Each row is a point on a landscape with many peaks, with its height.
A climber steps from a point to the highest of its 4 nearest points, and stops where none of them is higher. Distance is the straight distance between rows; heights are no part of it.
Nofa height 570: [204 205 157 202 157 123 184 151  98 134]
Gegez height 568: [154  99  73  96 147 114 125 151 152 126]
Fid height 503: [210  90 105 128 140  82 126 148 141 132]
Reke height 671: [132  93 172 113  80 124 105  92  97 135]
dilab height 783: [169 121  89 129 145 113 133 150 131 131]
vel height 589: [127 119 172 137  86 131 108  96  80 135]
pag height 318: [198 151 113 174 155 105 160 149 119 129]
bura height 672: [108  81 135  76  97 132 117  93 155 131]
lerub height 630: [166 182 146 184 132 120 141 133  80 126]
buvo height 418: [209 122 118 166 144  91 144 148 130 129]
Kos height 714: [ 33 166 152 150 154 155 129 134 139 122]
rodi height 606: [ 71 175 172 157 109 161 116 109  84 124]
vad height 659: [161  91  96  97 129 112 118 134 143 130]
tuz height 526: [ 53 149 127 137 153 151 129 146 152 122]
Ronim height 643: [ 64 104 137  93 137 142 129 114 179 129]
pizit height 763: [159 195 102 177 168 136 178 155 103 129]
Maku height 622: [114 160 166 153 101 139 117 118  75 126]
Dade height 735: [161  75 120  90 108 107 108 119 134 135]
voga height 320: [ 26 135 175 131 149 150 126 112 155 135]
Lud height 684: [141  70 140  64  93 124 112  88 148 137]
San height 605: [157 168 139 172 134 117 135 134  84 125]
tanat height 494: [ 47 140 150 132 143 156 128 127 147 126]
kod height 173: [149 157  98 155 146 124 143 153 112 125]
misa height 718: [137  88 135  98  97 128 108 111 130 136]
Kapof height 770: [101  70 148  47 103 133 127  63 190 133]
mif height 602: [151 206 120 186 158 133 168 151  94 128]
Gur height 736: [180  60 153  89  89 100  98 100 127 136]
taz height 652: [124 188 163 174 118 135 131 121  68 127]
gafiz height 560: [201 108  91 141 149  93 135 152 140 131]
gemi height 778: [ 87 182 135 156 134 150 130 135 101 118]
pide height 321: [187 135 150 165 125  96 128 133 104 129]
lor height 572: [ 62 156 151 137 117 159 122 121 118 125]
limi height 717: [163 108 147 127 104 106 111 120 107 135]
salus height 619: [169 195 165 193 134 114 150 132  73 132]
Tid height 370: [ 98  86  97  71 141 133 126 133 185 121]
pov height 699: [130 145 132 147 118 135 124 127 100 125]
Vesel height 601: [102 116 141 114 105 145 113 111 125 129]
veku height 422: [132  87  79  71 151 123 125 150 177 122]
Tifeg height 210: [103 150  78 138 161 138 138 165 151 118]
Zuzo height 439: [227  75 127 129 122  69 116 143 148 130]
Mibe height 290: [123 135  67 128 164 132 142 168 154 122]
fimod height 713: [ 85 149 156 138 105 154 116 113 103 125]
tofav height 727: [104 210  89 175 180 155 168 165 128 116]
Rutol height 685: [ 79  90 147  72 115 144 127  89 185 134]
nul height 326: [ 97 119 123 114 125 148 119 128 140 126]
Niv height 51: [118 131 101 124 130 131 129 142 131 127]
Nuf height 427: [171 142 125 158 132 112 130 140 104 129]
Peziz height 690: [ 96  73 135  57 110 136 125  82 191 128]
navi height 571: [178  79  92  89 131 101 118 143 151 129]
lepuv height 585: [ 51 178 170 161 124 160 121 118  99 124]
Pezif height 743: [134 103 115 113 116 126 115 127 128 131]
suvon height 583: [183  96 114 123 130  91 118 140 125 133]
gumem height 696: [ 99  97 152 100  93 139 117  95 124 133]
det height 608: [197 189 158 197 146 110 168 145  94 132]
guteb height 538: [107  78 122  63 120 133 118 108 180 127]
zefat height 413: [129 118  82 112 142 132 131 152 141 127]
Nuto height 313: [123 118  59 107 163 126 138 165 170 118]
Feti height 707: [110 200 127 171 141 146 141 140  92 120]
gomu height 662: [135  69 160  74  75 121 110  78 138 138]
Lopa height 325: [127 117 111 125 123 127 118 128 115 128]
kugal height 350: [104 155 115 147 135 145 129 143 116 125]
vutik height 414: [ 89 159 100 144 157 148 133 152 140 117]
Ruzuk height 694: [154  80 170 108  79 116 101  89 103 140]
piru height 573: [ 71 122 153 118 103 152 119 100 134 131]
Nogil height 522: [ 93  97 117  87 130 141 122 127 166 126]
Vanok height 620: [ 71 188 106 163 170 155 141 161 133 113]
Piro height 748: [178  80 142 114 102  99 104 116 120 131]

Where does a climber stop that starts at each point below?
pag | pov
Ronim | Kapof
salus | gemi
pide | Piro
vel | Piro
vutik | gemi
Lud | Piro
Nofa | gemi
Gegez | Pezif
navi | Piro
gomu | Pezif
det | gemi
gumem | Pezif
